The views of a scene show one set of named points, each view turned or mirrored, shifted and resized as a whole, with a little noise and some points left out.
(in the rows, 128 means zero)

Scene 1
View 1
tima: [134 139 136 142 115 111 146 117 127 129  91 114 104 122 124 116 119 117
 131 142 111 102 142 109 123 143 137 136 118 156 145 127 119 144 128 122
 151 116 125 129 135 132 125 141  98 123 125 129 136 134 143 138 124 114
 118 114 132 102 128 144 115 134 116 119 130 127 137 105 150 145 129 133
 130 128 142]
Gaz: [172 133 135 129 167 125 128  85 112 136 175 117 143 158 176 121 164 152
 142 134 141 136 142 135 131 124 160  78 128 163 144 150 166 109 103 109
 143 145 115 166 136  90 131 174 104 127 131 124 144 102 115 145 167 158
 111 174 113 117 113 126 126 107 139 146 101 130 186  80  88 169 138 154
 117 131 152]
Vop: [141 141 129 144 121 117 149 117 125 124  98 118 115 127 127 119 117 122
 133 144 111 110 141 116 122 147 135 138 118 157 145 124 116 142 129 121
 159 124 121 131 133 123 128 141  95 126 125 122 142 131 148 136 129 124
 123 115 128 107 129 146 112 134 117 125 125 129 141 103 140 145 127 134
 131 129 144]
Rin: [138 127 137 143 142 116 136 118 112 128 141 112 126 137 133 123 135 141
 138 134 123 104 148 129 116 144 139 113 126 165 127 132 159 128 128 114
 143 123 124 143 135 110 116 163 105 114 139 129 140 136 134 147 151 142
 109 143 110 108 113 128 121 120 128 137 123 137 174 102 133 148 122 136
 123 129 135]
vove: [121 128 133 154 111 109 157 135 123 127  75 112 101  99  93 118  98 104
 131 135 104  85 141 118 107 163 124 159 114 157 135 117 111 159 149 118
 146 101 146 116 135 145 111 131  96 104 140 143 140 166 164 139 118 107
 120  97 131 104 117 145  96 145 115 118 140 134 132 121 175 139 113 119
 133 126 125]
kesot: [107 137 138 148 106 111 146 133 132 119  78 112 103 133 110 118  99 129
 123 150  92  87 132 106 118 172 131 139 122 149 120 117 127 146 138 113
 169 112 116 112 121 126 117 153 107 120 123 126 129 147 157 139 139 121
 109 102 116  93 119 158 134 135 109 106 146 132 141 111 166 131 119 113
 140 131 126]
vaf: [164 135 121 136 147 116 141 101 109 146 138 115 116 126 147 125 148 122
 148 131 144 117 144 136 125 118 140 120 116 171 157 140 127 124 126 125
 134 129 138 151 148 116 127 144  92 125 141 137 154 131 130 138 136 137
 126 145 132 118 119 129  97 128 132 143 110 130 156  99 122 161 139 150
 113 130 152]
Kul: [164 123 123 139 156 113 136 106 103 141 147 113 135 119 134 125 149 120
 152 114 151 116 144 152 107 118 136 120 115 172 142 142 144 123 131 118
 114 120 151 155 152 118 115 148  88 110 162 145 147 147 132 146 141 140
 113 157 119 126 106 120  91 126 138 142 110 142 173 109 131 162 130 153
 103 127 143]
bipu: [ 93 117 149 165  94 113 150 158 123 121  65 103 107 113  65 126  85 120
 119 134  79  64 140 110  88 197 111 161 120 154 108 110 140 164 158 114
 148  94 139 103 126 140  96 154 112  89 141 133 119 184 172 150 132 111
  91  82 101  91 103 153 117 145 111 109 161 136 146 126 192 120  96  94
 131 123 103]
Vur: [151 125 124 144 147 117 138 112 107 139 134 111 128 117 125 123 140 121
 143 126 134 112 147 133 109 131 134 125 113 166 140 137 139 131 133 117
 126 117 144 142 145 117 113 151  96 111 152 139 145 148 140 148 132 138
 116 147 118 121 112 129 101 128 131 140 115 138 165 102 136 155 126 138
 118 125 137]
tomov: [185 135 115 129 156 117 140  87 111 145 155 123 129 125 166 123 168 116
 153 131 159 135 146 138 128  97 148 116 114 168 172 143 119 118 113 127
 125 133 135 164 152 111 138 134  81 129 136 136 165 113 122 135 129 144
 127 154 144 125 125 123  90 126 137 143 100 134 162  92 108 170 148 167
 109 133 162]
zat: [154 136 141 135 164 123 120 105 114 134 175 118 145 167 162 123 160 162
 138 136 127 130 144 138 131 137 154  79 134 160 128 146 184 109 109 103
 147 140 109 161 126  85 126 191 120 129 133 121 137 108 111 146 173 164
 108 167  98 114 112 131 137 106 138 145 110 133 198  81 102 161 131 149
 121 139 145]
fim: [160 132 132 137 140 116 139 103 114 139 131 118 121 118 138 120 144 121
 142 128 135 115 146 135 122 129 138 123 119 165 150 131 129 128 126 122
 137 126 136 145 143 120 127 146  92 121 140 139 145 135 135 143 130 134
 124 145 128 122 120 128 101 125 128 135 114 136 159 102 127 161 132 149
 115 132 148]
View 2
kesot: [144 111 139 131 150 110 167 121 126 118 142 147 111 135 119  98 111 141
 137 128 143 159 121 123 135 157 130 111 183 155 124 151 125 119 104 137
 108 164 134 147 114  95 155 103 117 114 138 127 125 113 105 119 137 127
 127 130 142 150 140 107 139 147 122 120 163 119 114 153 134 142 147 113
 119 143 114]
Gaz: [135 153 147 150  91 124 126  83 145 115  97 117  97 125 107 126 124 145
 155  90 129  87  89 150 115 112 128 140 132 112 158 127 147  85 176  76
 138 119 118 137 175 105 111 142 118  97 151 121  95 135 161 108  92  84
 133 122 149 105 135 101 117 127 125 123 162 141 151 102 129  65 141 146
 150 138 118]
Vop: [153 123 141 130 137 119 143 121 135 121 132 133  96 140 135 121 103 131
 136 130 140 138 118 126 114 142 129 126 151 139 122 139 119 119 130 129
 115 145 127 140 120 100 143 125 110 106 142 121 116 117 121 115 115 127
 120 131 151 144 138 115 140 143 122 119 165 132 130 137 135 119 138 129
 124 141 119]
vove: [148 114 130 116 175 119 152 131 139 133 149 134 106 152 150 109  94 142
 130 150 152 166 134 128 127 144 126 120 162 155 117 147 116 133 106 143
 105 153 134 138  92  98 152 104 114 121 116 132 117 110 101 140 112 137
 132 143 144 155 138 136 142 138 125 103 167 120 120 154 133 142 146 112
 103 134 120]
fim: [142 142 135 128 131 125 131 110 150 131 116 122  97 151 137 131  97 140
 141 127 137 122 114 138 117 120 123 135 130 130 136 132 125 117 149 108
 125 128 128 133 134 108 131 124 110 105 128 122  99 118 135 123  86 112
 133 133 153 135 139 127 130 127 127 112 163 135 144 127 133 103 142 135
 128 126 129]
Vur: [133 135 137 128 139 127 124 110 153 129 125 119 101 150 134 124 108 150
 148 121 140 128 115 146 127 115 125 139 137 134 149 134 129 113 149 101
 123 130 128 134 137 109 134 119 112 118 117 129 100 118 129 132  85 113
 136 142 143 118 138 131 126 124 129 111 161 125 143 123 137 106 146 130
 128 123 129]
Rin: [128 138 139 130 124 118 138 105 140 117 118 125 108 136 111 113 116 152
 147 111 143 133 108 148 130 125 127 131 160 136 152 144 135 102 146 105
 124 137 128 141 149 106 131 124 117 112 136 130 103 121 132 125 105 108
 139 139 143 119 138 105 125 128 130 118 160 128 135 127 138  96 145 128
 137 134 119]
tima: [154 121 139 132 146 115 148 117 135 125 136 133  97 142 134 117 104 135
 133 130 141 139 114 129 114 144 131 127 150 140 118 138 118 121 122 133
 115 146 134 140 115 101 142 122 118 109 143 121 117 114 119 120 115 124
 122 134 149 148 135 116 139 143 121 117 163 127 127 141 133 124 143 126
 121 141 119]
tomov: [158 151 137 134 118 132 124  99 150 137 112 109  75 149 143 145  96 129
 139 122 135  93 104 145  99 106 120 145 101 112 140 119 120 116 176  95
 133 113 123 124 145 109 119 146 106  98 133 110  93 126 154 106  77 104
 121 131 160 127 137 127 120 121 123 115 161 145 160 102 129  82 133 148
 136 127 136]
vaf: [134 137 139 127 130 123 126 104 142 126 120 116  97 148 130 126 104 154
 143 117 141 122 111 145 123 115 123 137 138 132 152 132 131 113 151 102
 121 130 123 131 143 110 128 123 113 112 123 128  98 120 137 130  89 114
 136 135 144 122 136 122 126 123 129 112 159 128 147 127 136  97 142 131
 126 129 127]
zat: [127 149 145 153  94 122 130  84 140 106  99 119 108 118  91 117 126 151
 153  81 132 104  92 156 128 113 126 142 157 120 173 134 148  81 167  85
 136 125 121 142 182 110 116 140 118 104 149 124  96 138 152 108 103  90
 139 125 146 104 138  92 117 133 127 128 157 140 148 111 133  68 142 142
 155 141 115]
Kul: [136 151 131 126 135 132 119 106 157 131 121 110  97 153 138 128 104 153
 147 126 140 116 110 148 123 105 122 146 129 126 155 139 132 117 158  91
 125 111 128 124 143 110 127 128 113 113 113 128  90 117 137 135  69 108
 143 143 144 112 137 133 120 113 133 104 159 129 148 118 138  93 151 138
 128 115 133]
View 3
bipu: [ 95 189 131 100 122 107 183 157 146 163 141 127 107 141 185  55 108 177
 109 111  90 138  89 133 134 131 119 109 132  99 152 130  93 124 123 151
 135 143  84 139 158  96 138 166 164 145 122 152 109  93 122  92 155 143
 158  89 106  84  84 187  78 123 155  96 102 145 102 107 112 108  98 123
 137 120 155]
tomov: [138  86 178 169 126 105 106 133 107 124 131 126 132 117  92 145 134  96
 115 116 111  99 175 161 101 144 129 124 129 144 144 115 148 132 127 106
 117 137 176  93 117 134  84 160  91  97 118 125 152 123 133 147 152  50
 128 139 129 129 141  77 147 114 126 148 136 123 120 138 119 147 152 155
 108 171 101]
kesot: [ 89 168 134 117 142 110 159 156 144 155 141 116 125 141 154  83 145 144
 124 104  94 123 101 130 124 132 103 131 132 124 152 123 107 130 124 143
 138 152  98 128 158 105 117 157 145 109 130 140 114 114 105  93 149 135
 151 104 110 105  98 142  93 115 141 114  87 135  86 109 116 134 120 133
 136 121 143]
vaf: [118 113 167 152 118 108 130 134 113 126 134 136 116 118 127 123 128 119
 106 113 110 105 150 160 109 136 134 128 131 129 151 122 135 124 127 118
 125 138 149 110 128 118 100 162 124 124 117 129 144 110 132 136 160  79
 140 131 128 112 129 111 125 121 131 131 140 133 118 113 115 142 133 139
 121 158 114]
Rin: [ 96 124 149 144 120 104 134 128 117 126 135 133 115 123 143 120 141 124
 116 119 103 102 139 160 108 132 125 133 134 129 157 117 144 119 132 122
 134 147 136 104 137 107 107 159 143 117 122 129 141 115 120 127 147  85
 153 141 128 105 123 116 110 116 124 129 129 140 100  97 117 161 131 133
 132 150 120]
Kul: [139  96 176 157  98 114 127 131 102 131 136 137 118 114 115 119  98 122
 104 129 106 107 167 167 115 140 140 102 131 123 143 117 128 130 123 107
 116 133 162 104 119 118 114 169 110 134 116 137 148  96 158 154 163  60
 138 132 122 107 129 117 137 123 137 131 163 134 142 137 111 121 127 145
 111 178 112]
vove: [119 161 156 116 131 116 160 163 140 174 134 115 125 135 147  64 111 154
 117 111  95 128 113 132 130 146 117 105 124 116 136 126  89 137 125 140
 119 144 107 130 140 112 123 163 123 130 125 151 114 103 123 102 158 122
 133  92 105 113  86 154 116 118 153 112 103 132 113 139 110  99 116 143
 119 132 149]
Vop: [110 140 153 131 143 110 141 152 130 148 130 120 136 131 126 104 146 127
 125  99 103 118 129 134 118 140 115 126 132 137 149 124 121 136 127 131
 125 144 130 116 142 110 101 160 120 101 125 132 130 116 113 109 158 102
 134 112 110 123 109 120 121 114 138 124 102 123 101 128 118 134 135 144
 125 137 135]
tima: [117 144 154 130 145 106 140 152 131 153 136 119 134 135 125 100 137 125
 127 102 108 117 119 136 114 137 112 124 131 132 150 124 113 139 125 136
 122 142 123 115 140 120 106 162 112 106 126 131 123 119 111 108 155 108
 133 108 108 122 106 127 117 111 141 122  97 131 107 132 114 121 128 141
 124 129 137]
Gaz: [ 92  92 163 163 125 107 105 113 100  95 127 145 120 106 108 163 170  87
 123 114 117  84 173 162  86 133 132 155 149 146 156 115 179 116 125 108
 137 147 166  93 133 118  83 151 132 100 120 118 158 123 120 145 149  49
 157 169 144 116 158  67 119 105 114 147 139 134  96  88 122 188 151 136
 129 167 100]
fim: [120 110 167 147 127 109 126 138 113 133 138 129 127 123 117 120 126 115
 118 112 105 108 150 148 111 138 126 120 134 133 147 116 134 131 121 114
 125 136 151 109 128 122 105 159 115 109 118 133 140 112 132 133 158  73
 138 132 124 123 125 108 126 115 130 133 131 128 115 128 119 136 137 149
 123 158 118]
View 4
bipu: [151  95  75 150 127  88 131 145 151 131 144  98 150 174 118  98 140  99
  59  99 102 153 103 112 122 142 122 175  91 149 165 124 108 189  92 159
  87 111 145 150 112 142 106  36 140  81 112 114 133 120 104 149 197 177
 136  74 157 179 124 106 180 182  45 157 116 112 113 123 176 105 193  85
 134 108 168]
zat: [139 199 175  87 159 196 109 132 155 150 157 108 156 115 197  73  95 141
 120 100 113 162  96 141 171 186 185 144 123 136 182 130 140 101 160 122
 149 163 110  74 139 252 132 172  97 150 117  79 146 148 162  77 156  35
  62  85 169  98 150 125 146 108 217  92 137 125 113 158  96 138 106 148
 106 181  81]
Vop: [120 114 129 105 146 130 134 118 154 133 152 121 115 163 161 109 119 138
 136 111 109 148 128 146 135 130 130 144 107 161 153 128 119 115 114 132
 138 119 138 107 134 144 101 110 114 109 134  99 123 146 148 131 145 123
 119 107 119 129 124 153 148 125 135 136 129 113 103 146 138 114 104  99
 135 138 112]
Gaz: [136 189 191  77 165 196 119 132 148 149 153 114 140 122 202  77  94 144
 154 105 116 159 111 147 169 179 187 134 120 134 176 140 132  87 157 113
 165 156 116  66 144 238 125 178  87 157 121  88 142 144 156  82 126  31
  66  98 154  84 155 138 139  95 228  98 131 124  99 158  94 138  90 155
 115 178  78]
Rin: [147 155 148 105 152 149 120 128 144 143 146 110 147 137 164  90 111 120
 126 102 112 160 104 127 150 157 163 149 110 138 166 126 129 125 137 125
 133 139 132  97 130 199 113 129 107 132 118 107 136 134 133 117 149  88
  97  86 149 121 137 134 158 125 167 118 122 118 104 146 120 133 133 130
 128 151 110]
Vur: [166 132 155 109 145 134 120 131 131 134 123 127 125 149 152  86 119 117
 157 107 128 157 111 124 146 172 165 160 103 104 175 134 113 127 131 117
 136 153 138  77 133 188  96 131 118 139 115 114 138 138 113 114 125 107
 118 101 124 118 133 155 158 116 167 142 104 120  82 143 133 132 134 134
 131 132 114]
tomov: [146 129 194  81 162 169 113 112 131 130 136 138  92 131 187  90 113 139
 201 117 124 149 140 145 147 160 164 137 115 123 176 131 121  85 147  96
 168 152 146  49 146 189  95 184  98 158 131 116 140 150 125 102  88  70
 111 120 103  88 145 189 130  81 222 132 105 124  75 154 109 136  88 137
 139 138  80]
tima: [143 106 145 112 143 123 119 116 140 130 134 133 113 160 149 106 121 127
 150 105 113 146 127 139 125 143 134 147 108 141 161 128 108 129 125 122
 133 130 151  88 133 150  95 113 115 119 127 115 134 138 122 130 135 131
 131 105 121 128 124 160 146 128 144 148 114 115  88 140 143 121 114 110
 144 133 113]
fim: [144 126 158 102 153 151 122 123 137 133 134 126 114 146 170  97 111 123
 166 101 117 153 126 137 140 150 154 151 109 128 163 133 124 119 137 111
 147 137 138  72 137 179 105 139 115 143 124 112 131 145 123 115 117 103
 118 115 116 110 136 164 144 107 176 136 113 116  89 145 130 133 109 124
 137 136 106]
vaf: [159 143 162 103 147 144 113 126 135 135 142 132 126 140 169  90 116 125
 155 104 124 152 114 131 142 168 162 150 103 115 171 130 122 120 136 117
 142 148 143  81 133 193 102 142 115 142 118 111 139 141 120 109 124  90
 105 105 127 113 139 157 152 112 180 125 107 119  90 150 127 127 119 135
 133 136 110]
vove: [143  74 104 133 133  98 132 124 142 129 141 113 123 176 133 112 137 113
 127 106 111 148 123 126 116 131 119 156 102 152 149 128 105 157 108 140
 112 111 158 120 125 123  82  67 124  90 116 124 131 133 111 149 157 167
 152 104 120 163 114 155 154 146  88 159 105 115  92 128 167 107 143  96
 145 109 140]
View 5
tomov: [110 139 124  95 122 116  98 151 165 124 121 120 142 108 146 103  92 146
 129 133 129 103 152 135 114 152  91 127 139 136 130 120 108 177 133 133
 128 113  96 132 117 182 105 170 133 153 144 155 141 151 118 131 101 111
 136 157 100 144 125 110 131 115 114 128 126 149 121 155  87 112 143 158
 135 169 141]
vove: [162 138 101 116 136 136 133 141 118 131 145 119  95 140 123 112 120 142
 126 126 114 129 137 113 136 158 115 135 148 159 139 107 143 126 139 159
 146 104 147 126 122 115 122 138 126 111 138 134 143 149 137 137 122 126
 113 116 105 120 123 160 135 127 116 140 130 130 106 144 131 120 118 149
 123 140 147]
Kul: [138 138 138 102 119 129 118 139 151 114 121 112 135 128 133  96 106 149
 132 123 132 102 157 145 125 154  92 144 139 141 122 101 122 160 144 145
 116 114 116 141 122 152 113 165 131 145 131 153 156 135 110 135 107 124
 126 166 110 134 126 131 123 131 114 123 127 134 104 148 102 110 133 146
 131 159 132]
zat: [108 122 147 100 114 123 118 127 157 115  89 140 181 121 145  80 118 143
 137 106 158 118 141 132 118 125 101 148 133 109 106 129 109 191 145 101
  99 122 103 128 149 163 120 147 147 170 125 159 129 116  84 115 126 131
 123 190 116 146 136  98 144 160 120 121 131 121 130 142 108 103 132 136
 152 170 129]
vaf: [135 135 131 106 122 130 122 135 141 118 119 124 138 131 131 102 111 144
 133 120 134 117 147 128 127 149  98 134 137 137 125 110 118 160 143 134
 119 115 119 135 129 145 115 150 135 142 132 151 143 133 113 129 113 127
 124 154 111 132 129 131 129 135 116 131 133 129 116 146 109 111 127 144
 137 159 133]
bipu: [174 134 112 136 136 153 161 118  91 123 141 137 103 160 108 108 142 137
 126 107 133 148 120  99 153 143 128 153 152 149 136 106 158 114 152 156
 134 109 175 126 145  68 137 113 133 103 130 127 135 136 126 130 146 155
  97 112 114 113 133 178 147 155 121 148 142 107  90 124 166 114 103 132
 133 127 143]
fim: [130 138 120 105 129 126 115 137 148 125 128 125 134 124 133 102 109 141
 129 123 126 116 146 123 127 148  98 134 141 135 129 117 121 157 140 133
 128 110 119 132 126 152 116 153 136 139 138 149 138 142 119 130 116 120
 124 149 107 133 125 131 134 131 115 130 133 135 118 146 111 117 131 152
 133 160 140]
Rin: [131 124 142 112 116 135 136 120 135 116 108 139 151 140 132  91 127 139
 139 105 151 126 136 125 131 129 107 151 138 121 113 123 121 165 150 123
 107 118 128 131 148 137 124 141 147 150 129 147 135 116  96 119 131 138
 110 167 116 133 135 125 141 159 122 127 138 118 117 129 129 107 123 134
 142 154 134]
Gaz: [101 123 138  95 114 124 106 133 168 116  95 133 178 112 150  89 112 138
 137 113 151 111 144 131 111 132  93 140 133 110 110 128  99 193 143 108
 107 119  97 131 141 175 115 158 140 172 135 159 133 125  93 119 117 119
 124 184 113 149 132  96 140 141 120 122 130 132 135 143  99 105 136 141
 150 170 135]
Vur: [140 135 133 109 123 130 125 131 141 120 124 121 129 127 134 102 113 140
 126 119 135 115 149 133 130 150  97 141 137 141 123 104 124 153 146 140
 118 114 123 134 127 143 121 154 137 145 134 149 149 134 112 129 121 126
 126 156 110 130 129 135 133 136 117 128 126 128 105 142 119 109 127 143
 133 157 134]
kesot: [142 128 102 131 138 137 135 120 112 129 137 141 120 142 122 111 141 128
 135 112 132 146 118  89 140 128 125 136 156 135 137 127 144 137 141 136
 141  99 158 118 145 108 131 119 137 114 144 133 123 141 124 132 143 144
 103 113 107 124 130 151 153 144 120 144 136 113 122 129 154 117 107 142
 141 139 151]
tima: [132 137 102 121 139 133 125 137 134 132 139 134 121 134 130 107 120 135
 131 121 126 132 130 101 133 138 119 132 150 137 142 126 130 146 137 133
 146 102 138 118 133 134 120 135 132 121 147 143 128 149 126 134 125 127
 112 120 106 130 129 140 146 135 113 139 132 130 123 136 129 116 120 150
 139 146 150]
View 6
bipu: [101 129 162 184 139 116 163 126 121 171  74  91 110 107  83 138 120 106
  89 135 137 124 129 120 106 133 124 169 124  99 102 139 124 155 127 136
 124 139 120 133 134 139 103 141 165 132 112 118 141 121  85 120 132 143
 142 143 154  95 135 117 128 124 137 121  77 111 144 100 121 110 137 109
 149 151 185]
Rin: [109 143 121 107 114 145  98 140 137 140 103 137 110 124 127 123 121 127
 135 116 131 142 148 129 110 136 119 145 118 124 111 133 128 109 114 116
 134 112 120 103 123 124 121 129 129 114 126 139 122 145 117 136 146 126
 116 137 121 118 118 113 159 114 121 144 142 121 117 108 136 132 139 119
 142 111 140]
vove: [107 127 149 157 143 108 150 113 130 153  77 125 120 116 113 120 119 104
 106 131 136 110 132 124 114 119 111 139 128 115 112 144 127 136 124 150
 140 149 128 118 133 135 114 142 139 117  92 125 144 117  98 102 124 136
 131 151 134 112 124  97 145 116 130 134  74 121 127 125 121 116 132 110
 147 144 162]
tima: [119 133 135 134 136 130 124 124 131 134  95 143 115 121 139 121 128 104
 130 125 149 116 145 135 126 132 101 136 126 133 118 135 115 115 127 137
 134 130 135 102 128 118 131 134 131 118 107 129 133 127  99 117 134 131
 122 148 123 112 112 105 159 108 139 147  99 125 118 131 134 128 130 116
 150 124 144]
Vop: [114 134 132 126 131 135 120 121 130 134  99 144 113 122 144 124 126 105
 129 124 146 122 146 135 126 133 101 134 123 138 123 134 117 112 123 134
 138 129 137  99 125 120 136 141 131 120 106 131 130 130 106 118 133 131
 117 139 119 116 112 107 155 107 131 145 101 125 114 134 135 131 130 122
 148 123 148]
vaf: [112 139 117  96 114 140  95 127 138 135 106 147 118 124 134 111 112 123
 139 113 123 140 143 126 104 124 117 135 124 126 114 129 136 106 108 126
 146 125 121  94 118 120 122 124 118 104 109 142 122 144 124 125 139 120
 121 143 118 131 112 100 163 115 111 158 134 126 109 117 134 125 141 112
 144 116 130]
Gaz: [117 149  97  60 104 169  61 144 142 115 129 162 106 132 153 119 113 137
 157 104 133 159 163 141 119 137 112 134 112 143 116 123 127  77 102 101
 136  93 128  77 117 110 141 120 117 103 131 154 107 157 137 152 152 118
 106 128 105 130 100 121 178 108 116 167 183 119  96 116 147 138 140 121
 142  83 114]
zat: [115 153 104  72 105 174  65 155 137 130 129 144 102 131 141 125 115 145
 148 105 140 164 166 141 115 151 122 143 106 130 109 123 124  83 110  90
 128  79 120  88 112 114 139 119 128 114 143 153 108 163 130 161 152 122
 101 128 108 125 111 129 171 109 118 158 187 115 110 109 153 140 138 121
 142  89 121]
Kul: [108 140 112  86 111 132  84 126 144 140 104 149 119 135 134 102 107 137
 148 118 111 150 133 118 101 116 125 132 127 120 113 128 147 103 103 128
 153 129 111  92 113 124 120 120 115  89  96 149 118 147 133 121 137 113
 130 145 111 139 112  94 165 112 104 163 139 129 100 114 125 118 140 105
 138 122 128]
fim: [115 134 113  98 120 135 100 125 144 124 104 153 120 129 141 105 115 120
 137 114 131 132 140 132 113 120 106 129 122 132 121 138 132 101 105 126
 144 126 128  86 116 122 127 125 112 103 103 145 123 132 125 119 136 117
 121 146 110 131 107  98 165 109 117 158 124 128 106 124 132 125 134 114
 145 115 134]
kesot: [111 134 151 163 142 134 142 125 126 148  87 120 108 114 117 137 133  99
 110 128 152 114 143 140 127 143 108 156 115 124 116 141 108 134 132 130
 124 126 137 120 135 122 125 139 151 135 116 125 134 120  90 122 136 142
 121 138 135 101 124 118 145 111 144 125  93 116 135 120 134 133 131 118
 156 130 166]
tomov: [124 141 102  65 113 140  75 119 143 117 116 178 123 135 162  94 110 124
 162 110 129 142 149 133 117 120 103 110 125 140 124 128 135  81 105 127
 156 128 128  75 113 113 138 124 102  94 100 146 119 138 134 117 138 111
 113 146  99 146 103  93 178 106 112 176 135 138  92 139 137 129 136 113
 144 104 113]
Vur: [110 139 118 103 118 130  96 123 139 142 103 138 118 129 131 117 112 129
 140 119 123 142 135 124 107 120 119 132 131 121 114 125 139 112 107 129
 145 125 114  97 115 128 122 127 121  99 107 143 125 137 125 123 134 116
 126 145 114 130 121 102 159 115 113 158 133 125 112 120 126 119 141 112
 141 120 140]

In a view up to two points have been moved. Name them for each view, in the order of its rows, or write none.
view 1 -> vaf
view 2 -> none
view 3 -> Kul
view 4 -> tima
view 5 -> vove, Rin
view 6 -> none
